Points on a hilly landscape, in no order, each with its height.
A climber steps from a point to the highest of its 5 nearest points, and stops where none of them is higher. Distance is the straight distance between rows; heights are no part of it.
(597) h=412: [147 142 155 170  96 101 156  98 120  93 118]
(427) h=166: [108 115 127 112 134 155 111 156 133 154 137]
(30) h=343: [133 128 159 153 102 108 143 103 117 108  94]
(106) h=220: [112  98 139 107 137 146 115 148 140 145  97]
(320) h=477: [ 82  58 122 104 122 153 150 170 153 177  47]
(86) h=354: [ 89 102 152 133 104 114 160 143 151 149  44]
(410) h=385: [169 152 143 159 117  91 119  88 110  88 182]
(213) h=325: [110 112 148 124 125 126 154 142 153 147  56]
(291) h=280: [128 148 123 127 138 136 121 142 134 131 148]
(274) h=453: [ 79  70 151 114 114 125 152 157 149 161  31]
(137) h=482: [170 149 149 163 110  98 144  89 127  81 142]
(616) h=308: [112 122 161 136 108 111 161 126 148 135  51]
(309) h=304: [149 144 147 159 103 116 142 112 124 106 118]
(382) h=303: [119 107 148 119 126 133 135 140 148 141  66]
(61) h=289: [126 123 151 143 115 117 130 121 121 116  92]
(329) h=351: [154 167 119 153 123  94 115  89 103  96 203]
(307) h=505: [105  67 104  92 127 168 133 192 157 192  82]
(501) h=301: [121 125 156 130 112 113 147 122 143 127  60]
(247) h=311: [133 127 164 134 111 101 147 106 124 118  77]
(24) h=364: [114  83 116  85 131 159 131 174 158 181  90]
(508) h=407: [149 185  79 137 151 126 116  98  98 101 218]
(620) h=367: [162 151 134 138 130 103 115 111 121 106 160]
(91) h=458: [166 151 140 161 111  97 141 103 129  93 144]
(569) h=483: [136 157 115 117 150 118  97 112 104 114 180]
(456) h=239: [168 159 142 171 112  89 128  74 108  77 208]
(192) h=511: [149 178  79 137 161 140 111 105  97 101 218]
(63) h=544: [136 138 144 158 112 125 128 126 124 116 120]
(261) h=646: [ 87  82 135 115 117 149 155 161 152 161  52]
(471) h=172: [115 110 138 121 131 143 113 145 130 137 118]
(348) h=521: [152 155 121 127 139 107 104 109 108 106 184]
(590) h=348: [145 182  96 146 143 113 117  93 101 101 214]
(441) h=543: [ 99  66 112 102 131 170 139 182 158 184  72]
(113) h=394: [140 170  75 136 160 147 107 112  95 104 217]
(189) h=467: [ 93  55 112 100 116 165 139 186 147 191  61]
(99) h=124: [120 127 138 135 129 139 120 146 135 132 136]
(373) h=451: [133 153 100 105 154 142 102 121 104 124 180]
(129) h=307: [129 160  85 111 159 157  97 118  91 116 201]
(522) h=310: [ 94 102 171 143  93 104 161 132 154 144  42]
(177) h=302: [125 117 149 124 126 121 135 122 138 129  74]
(461) h=174: [104 101 131  96 131 158 110 157 137 160 124]
(337) h=164: [114  89 131  94 136 152 123 160 150 158 103]
(513) h=388: [102  87 127 113 127 157 146 169 160 166  69]
(185) h=571: [177 148 142 154 119  96 127  96 126  86 159]
(332) h=42: [145 153 131 148 126 118 121 124 133 116 140]
(336) h=393: [128 150 107 104 150 149 122 139 131 139 160]
(497) h=366: [152 157 125 151 124  98 110  92 105  99 191]
(560) h=209: [104  94 111  81 135 161 113 164 133 181 124]
(619) h=339: [126 139  93  85 162 160 112 141 119 138 166]
(200) h=443: [131 154 114 107 148 135 114 132 124 125 166]
(135) h=381: [134 168  94 134 152 131 106 104  94 103 208]
(133) h=416: [175 145 147 167 114  86 130  76 109  72 182]
(56) h=375: [ 74  79 166 123 102 113 155 147 154 154  30]
(426) h=368: [157 181  67 128 176 154 102 111 101 103 228]

For each start below, name the point where the climber stops.
(461) | (261)
(291) | (348)
(213) | (261)
(619) | (348)
(522) | (261)
(336) | (348)
